Each row is a point on a landscape with many peaks, with its height.
A climber steps from a point to the highest of its 2 nearest points, and stops where none of them is higher. Distance is the straight distance between rows; heights are no part of it.
Viku: [  4  -1  -6  -3 -18   5  -3 -39 -10  -3  23  -3   8 -15  -6 -30  24  14
  10 -29  13  16   9  16  12 -14  23 -27  10 -18]  h=75.3
zibo: [ -9  -9   7  -9   6  -6  -1  11  -7  -7 -11   8  -4  13 -14  39 -19  -9
 -15   2 -19 -12  -5   1 -16  -9 -10  -3   9   4]  h=51.5
duv: [-18   5  -5  -6  10 -10   2   2  -2  12 -25  10  13  -6   4  22 -15  -6
 -33  -9  -9 -33 -18  12 -24 -20 -11   0  -2 -13]  h=53.3
Boso: [ 10  14  -3  -4   2  27  -3  -8 -13   3  15   0   6   2  -7  -6   3   8
   3   0   0  -6   7  12  -3 -11  22 -25   7 -23]  h=58.1
kif: [ -2  -2  -1  13  11  -3 -23   2  21  16  -8   9  -7 -14  17  -8  -7  -5
  -3  -5  28   7  -6 -31   2  14  -4  15 -30  -5]  h=31.7
Zovam: [ -7   3   1   7   1 -20  -3  -7  14  15 -14   1   7 -18  15 -47  12   3
  14 -12  14  12 -12 -11   8  25 -12  30   4   1]  h=45.9
mumav: [-13   3   3   9  10 -34 -12   5  29  15 -26  15 -16 -14  12  22 -16 -11
 -29   0  13  -9 -27 -10  -8 -15 -19  25 -23  -2]  h=17.0
zuti: [-20  13   9   7   7 -22 -11  13  -2  12 -11   2  24  -5   0 -28   0   0
 -22   5 -10  -6 -25  16 -15  21 -28  43   0   8]  h=57.3
bado: [-32  11  -9   1  -2 -21   0  -8  11  15 -12  -6  21 -25  10 -14  -1 -12
 -14 -28   8 -22 -20   3 -20  -4 -11   8   3  -9]  h=43.5
Givu: [ 16  -1 -12  -2  -2  -2  11 -26  -7  -6 -13  16 -22   4 -12  14  -4   9
   1  -7  -4  18  10   3  -1   4   7  -6  21  -2]  h=68.8
Dodok: [ 34 -13   7   0  10  13   4  28   3 -10   6   3 -16  31   6  42  -9   3
  14  51  -6   0  13 -10  18  -5   0   3 -16  21]  h=8.0
vanav: [-26   8   6 -12  -8  11   2   3 -10 -10   3  -9  14  -7 -15  18 -15  -6
 -21 -20 -10 -18  -1   5 -26 -13   5 -27  11  -3]  h=66.1
rin: [ -2 -13  17 -10  19 -10 -17  41  14  14 -21   5  -2  16   6  30 -21  -6
 -31  24 -18 -27 -11   2   1 -28 -18  15 -30   8]  h=24.0
Zaf: [ 17   5  -2   8  -3  14  13   7 -13 -19  20  -1 -16  16  -8  26   1  -6
  11  20  -7  12  11   2   5   9   6  -4  11   8]  h=58.6
lomod: [ 11  -4  11 -30   3  33   1  14 -38  -3  -7  -7  13  36   4  31  -7   2
   8  19 -28 -28   2  20   7 -11  -9 -15   1  -6]  h=51.1
zuk: [-10 -14   6  -6 -24 -14  16 -29  11  -9  -7  -9  -2 -20   4 -39  15   1
  16 -41  -1  11   6   0   6  -1   0 -10  29  12]  h=72.3
kub: [ -7  -8   6   0  16 -28 -12  17  16  12 -24  17 -10   2   4  34 -17  -8
 -34  11 -10 -17 -23   0 -11 -23 -20  20 -17  -1]  h=19.6
lizaz: [-40   2  -9   0  -3 -10  -8  -4   7  16   8 -16  33 -30  10 -19   4 -11
  -2 -34  13 -18 -15  -6 -19 -11  -3  -3 -12 -16]  h=40.3
pala: [  4  -2  -2  10 -23   1  24 -17  -2 -25  28 -15 -14  -9 -10 -22  20  -5
  10 -13   4  28  22   8  20  10  14 -14  27  19]  h=61.2
Mev: [ -9  13  -4  -6  14  24 -12   7  -3  18   3  -9  29  -5   3 -22  -3   7
  -5  -3   9 -37  -4   0 -14 -13  16 -15 -16 -30]  h=45.2
bog: [  8  -9  -2   5   5  -9   0  -1  16   4 -11  18 -15  -2  -8  23 -18  -1
  -3   3  10   1   4 -18 -16  -8   5  -5  -1   3]  h=49.7
lovod: [  7 -13 -16   4 -13 -23   6 -30  30  14 -13   1  -9 -17  19 -31  16  -1
  31 -23  23  23  -4 -26  11   9  -6  10  -9   2]  h=51.8
lavub: [-19  17  -3   0  13   7  -5  12 -19   7  -1  -1  40   7  -6 -10  -4  -2
 -20   6 -15 -37 -18  22 -24  10 -17  15  -4  -4]  h=75.6
Vofin: [ -3   5  -7 -14 -14   2  12 -34 -18 -12 -18   6 -12  -2 -14  -9   2  10
  -7 -22 -15  17   6  17   0  11  -3 -11  32  -1]  h=78.9
Nep: [ 18 -11  15 -24  10  18  -6  30 -14  10 -17  -4   9  35   7  27 -10   3
   4  28 -23 -28  10  12   8 -17  -3  -4 -10  -2]  h=39.4
Pipok: [-14  -1   7   2  -1 -20   3   2  -4 -10 -10  -3  -2   7 -11  -2  -3  -7
 -10  -6 -19   0  -5  10 -11  19 -20  25  26  13]  h=34.2
dibo: [ -7  23   1   0   1  16  -1   2 -25  -5  17  -8  22   6  -9 -19   8   3
   5   4 -10  -8  -3  19  -5  19  -1   4  22  -6]  h=64.4
duf: [-13 -27  -3   2 -18  -9 -11  -9  19   6  22  -3  13 -25   3  -8  14  -1
  19 -28  26  17   5 -32  -8 -21  12 -24 -29  -5]  h=45.7
kile: [ 13  21 -11  -1  -6  24   9 -11 -27  -9  26   0  -9   7  -5   0   7   6
   7   5  -7  11   7  24  14   0  18 -20  17 -13]  h=50.0
tini: [-26   1  -2 -14   6   1   2   6 -16  -4 -15   1  17   3  -6  29 -17 -11
 -33 -10 -24 -30 -11  16 -21 -12 -14  -6   7  -4]  h=58.7
Kupe: [-13   1  20  -6  12   5 -16  49  24   9 -12  -2  -1  -5  11  17 -24  -7
 -21  12  10 -26   4 -22   0 -16  -1  -6 -35   6]  h=20.9
gav: [-12 -10  -9   1 -13 -26  -5 -17  24  19 -12  -3   5 -23  28 -40  18  -2
  29 -29  20  18 -13 -29  14  16 -17  17 -18  -1]  h=48.3
rifup: [ 14  19  -8  -9 -11  30  16  -2 -45 -19  29  -7 -16  18   2  20   5   1
  10  17 -18  13   2  33  23   5   3 -17  15  -3]  h=42.6
zemaz: [ 37 -17   2 -12   6  18  13  18 -16 -12   4   3 -15  34   6  51  -9   2
  20  41 -15  -1  13   3  24 -14   5 -11  -3  17]  h=3.1
bufaz: [ 21  11 -16   8   1  -7  26  -8 -24 -15   7  -2 -25  13  -1  -3  14   1
  10  15 -16  29   6  25  26  24   4  19  27  13]  h=51.9
bilim: [ -4  21  -4 -10   4  30   1  -4 -39  -6  10  -5  25  18  -8  -3   3   8
   0   9 -21 -21  -6  28  -6  11  -7  -6  13 -11]  h=73.1
kefes: [-21  -1   4  -7 -15   0   3  -7  -2 -12   8  -7   8 -13 -15   8  -8  -7
  -9 -31   0   0   4  -1 -21  -7   9 -25  17  -1]  h=72.2
bug: [ 10   4 -12  -3 -14   4  31 -18 -22 -30   4  -5 -30   7 -10   4   9   3
   1   2 -19  30  14  21  26  19   1  -4  32  20]  h=59.3
vup: [ 22  -1 -25  12 -10  -3  18 -34   4  -3  21   6 -19 -14   1 -15  18   3
  16  -9  20  33  15   6  22  -8  28 -17   4  -2]  h=61.3
timas: [-20   9   3   5  15 -13 -13  17 -11  14  -7   2  32   8  -2  -5  -2  -4
 -32  12 -21 -22 -29  24 -21   6 -31  35  -9   3]  h=66.0
mazar: [ 14   1  13   9  14  10 -14  26 -13   1   7  -1   2  28   3  12   2  -1
   2  37 -17   5 -10  12   1  14 -18  31 -11   2]  h=57.4
Dofof: [-11  12   2   8   4 -19  -5   1   3  13 -13   4  15 -10   3 -37   6   2
   1  -6   3   2 -14   5  -5  23 -13  33   9  -1]  h=50.3
Nul: [ 10   0   1  21   5 -20  13   2   9  -7  -9   0 -17   4   2 -23  13   3
   7  15  -1  22   2  -2  12  33  -7  39  13  20]  h=41.2
Fen: [-15   8  11   1  17   8 -16  32  15  17 -12  -1  10  -8  13   4 -17  -8
 -20   6   7 -27  -5 -10 -10  -9  -1   5 -26  -9]  h=24.3
ragoz: [ 18  -8 -20   7 -14 -16  14 -38  18   8  -1   4 -13 -15  10 -31  22   4
  29 -19  22  28   8 -10  15   0  10   0   5  -1]  h=55.8
gube: [ -5   8  14   2  24  12 -28  31   8  19 -15   4   9   5  13  -5 -11   1
 -24  19  -4 -19 -10  -2  -5   2 -12  19 -36  -9]  h=27.8
dos: [ 19   8 -12  18   8  -7  13  -3  -6  -6   4   4 -19   7   0  -8  14   2
  10  16  -3  24   5  10  15  24   4  27  17   8]  h=46.4
guze: [ 27   6   3   0  17  23  -3  22 -24   2   9   1   0  30  12  16   3   1
  15  40 -17  -2  -2  21  14   3  -2  12  -6  -8]  h=46.3
Puzu: [ -2  -8   0   8 -20  -7  17 -20   7 -12  16 -15  -4 -16   0 -41  27   1
  20 -27   5  25  18   2  18   6   7  -6  25  12]  h=66.7
Guf: [ 22  -8 -13   7 -17   0   2 -36  -1  -2  28   7  -5 -16   0 -12  22   8
  15 -17  24  28  15   4  16 -23  34 -29  -5 -11]  h=66.8
Folu: [  0  12   3 -13   7  32  -5   6 -12   9   4  -8  20   8  -3  -8  -3  10
  -1   2  -2 -34   7   9 -10 -15  20 -27  -4 -25]  h=50.6
Geri: [  3  11 -12 -21 -16  18  15 -29 -33 -21  -3   1 -17   3 -17   2   7  15
  -6 -10 -22  29  11  28  20  13   0 -16  25  -3]  h=68.9
valuz: [-14 -12  10   7  -3 -37  11  -2  15 -14 -22   0 -19   2  -7  -7  -2  -7
 -10  -9 -14   2  -7   0  -6  16 -23  29  25  24]  h=38.2
luv: [ -9 -10  -6  11  -1 -24 -14 -10  37  10 -13   7 -13 -19  17  -2  -7  -9
  -1 -15  31  12 -14 -41   5  12 -12  16 -30   9]  h=30.0
Kosas: [  9 -17  16 -22  15   4 -12  35  -4  15 -26  -1  12  28   6  30 -16  -4
 -14  23 -26 -37   1  10   2 -27 -12   6 -20   2]  h=30.7
Tibu: [ 18  -9  15   5   9  11   4  36  18 -14  10   2 -13  19  -4  36 -15  -1
   6  44   4  -7  12 -25   8  -1  -2  -3 -20  25]  h=12.6
fem: [  7   6  16 -23 -12  37   4  11 -24 -13   7  -8   5  13  -9  24 -11   9
   2   7 -14 -14  15  10  -2 -20  14 -44   6  -5]  h=52.7
Lefam: [ -4   3   2  -5 -13  15  -9 -23 -11  -3  25  -9  15 -11 -13 -15  12   7
   3 -23  10   1   8   9  -6 -17  25 -33   7 -17]  h=67.3
kosul: [-34 -11  -6  -5 -13  -8 -16 -10   7  12  25 -18  34 -25   8 -31  20   1
  15 -36  13  -1  -7 -11 -12 -15   5 -12 -18 -21]  h=40.4
tozu: [-12 -11   0   3  -6 -45  12 -17  22 -10 -30  10 -25  -3  -4   9 -10  -6
 -12 -14  -6  -1 -10  -5 -10   4 -18  17  22  16]  h=41.4
zar: [  7 -14   1   7 -11   3   1  -9  14   0  20   3   3 -16  -9   4   3  -1
  10 -14  26  14  13 -23  -7 -17  22 -27  -8   1]  h=50.5
pofat: [ -4  -6  15  -7  -3  10   1  24  -3 -15   3   1  -2  10 -16  38 -21  -7
  -3   8  -9 -13   7  -9 -14 -11   1 -18   8  11]  h=44.8
Lolu: [  2 -12  -3  17   1 -33  -1 -20  44   0 -20   5 -25 -12  12 -14   0  -1
  -2   2  22  17  -9 -36  10  28 -18  32 -20  26]  h=32.9
bup: [ 19   2   8  -1  23  17 -19  27   4  20 -19   8   1  17  12   2  -8   6
  -4  30  -7 -12   2   3   3  -3   1  14 -26 -13]  h=33.0
vere: [ 13 -13  -4   3  -6  -8   6 -16  16   3  -2  15 -10 -13 -10  16  -9   3
   5 -11  24  10   6 -23 -11 -16  17 -23  -1   2]  h=55.7
Reve: [-20 -13   6  -8 -29 -12   5 -26   6 -14   3 -11   5 -21  -8 -12   3  -5
  -2 -44   4  10   6  -1 -11 -11   5 -25  20   6]  h=79.2
vav: [ 14   2  -7  11 -13   7  21  -8  -1 -23  27  -6 -18   2 -13  10   7  -7
   8   6   6  24  18  -4   8  10  15 -13  15  17]  h=54.1
Palog: [ 30   7  -2   3  21  23  -8  21  -5  10  -5   6  -6  20  13   7  -2   7
  10  35  -4  -3   9   8  12  -2  11   7 -15 -12]  h=38.7
toroz: [  8 -11   4  23   7 -29  12  -7  30  -9 -16  -2 -27  -1   4 -24  11   6
   0  17   7  20   0 -19  15  34 -14  42  -1  33]  h=36.8
zadef: [ 22 -10 -12   4 -12 -11  14 -36  11  -8  -5  15 -21  -9 -14  11  -2   9
   5 -10  14  24  12 -15  -2  -7  16 -21  13   9]  h=61.5
pobeg: [  6  10  -3  16  17   9 -16   7   4  14   0   5   2  -6  10 -18   3   1
   8   8  18  10  -1 -11   4  17   5  15 -14 -15]  h=35.9
Bunil: [-29 -19  -7   1 -10  -5 -20   1  15  14  19 -14  19 -26  13 -18  15  -4
  17 -32  20  10  -2 -33  -4  -9   2 -11 -34 -15]  h=42.9
lazar: [  2  -7  18   5  12   6 -13  41  28  -1  -2   5 -11   7   0  24 -23  -4
 -12  26   9 -11   5 -31   3  -3  -3   2 -31  18]  h=17.2
seto: [  2  11   5 -23  -5  40   2   2 -38 -12   7  -6   8  21  -9  23  -4   6
  -1   8 -24 -17   3  19   0  -5  -1 -26   9  -9]  h=61.9
vesof: [  1 -12  -2   8   3 -32   2 -10  24  -3 -20  17 -25  -2  -8  22 -14  -6
  -7   1   6   4  -8 -16 -14   0  -9  13   5  11]  h=44.9
lak: [ -7   9 -13   6  -2   6  -6 -10  -8   7  34 -12  19 -14   4 -47  27   8
  24 -11  17  16   1   4  18   7  18  -3   2 -19]  h=52.3
kor: [-17   8  -6  -1   1 -27   1 -13   5  15 -26   9   7  -8   6  -2  -8  -7
 -19 -17  -2 -16 -19  10 -20  -1 -15  15   8 -10]  h=47.4
Fevu: [ -3  15  -5   5  16  19 -18   7  -1  18   9  -3  17  -8   7 -28   7   5
   9   2  20  -7  -3  -8   0   7  14   0 -16 -27]  h=39.9
nizen: [ 10  -2  13  -8  -5  22   5  22  -1  -7   9  -1  -3   8 -12  27 -16   2
   7  10   1  -8  17 -10  -5 -20  18 -34   1   6]  h=43.0
Zaz: [ -7  25  -7   4  -1  16   0  -2 -20  -1  28 -11  22  -4  -7 -35  15   6
  13   3   5   1   0  17   7  14  14  -2  15 -15]  h=57.8
Sukek: [ 10  -3   9   9   7   1  -2  15  -5 -12   8   0 -11  21 -10  23  -1  -8
   3  21 -14   6   0   0  -3  14  -8  19   6   9]  h=70.8

Call two points neighbours if one is among the 2 nearest of the other. Go from one point of each pair to the other, from neighbour to neighbour, staying as high as possible. Name the lowest point that can't be avoided.
bilim and Vofin | lizaz
seto and Sukek | nizen
Boso and seto | lak
tini and Sukek | vav

For each start below, name the point where the climber stops.
Lolu | Vofin
gav | Viku
Dodok | Sukek
kub | seto
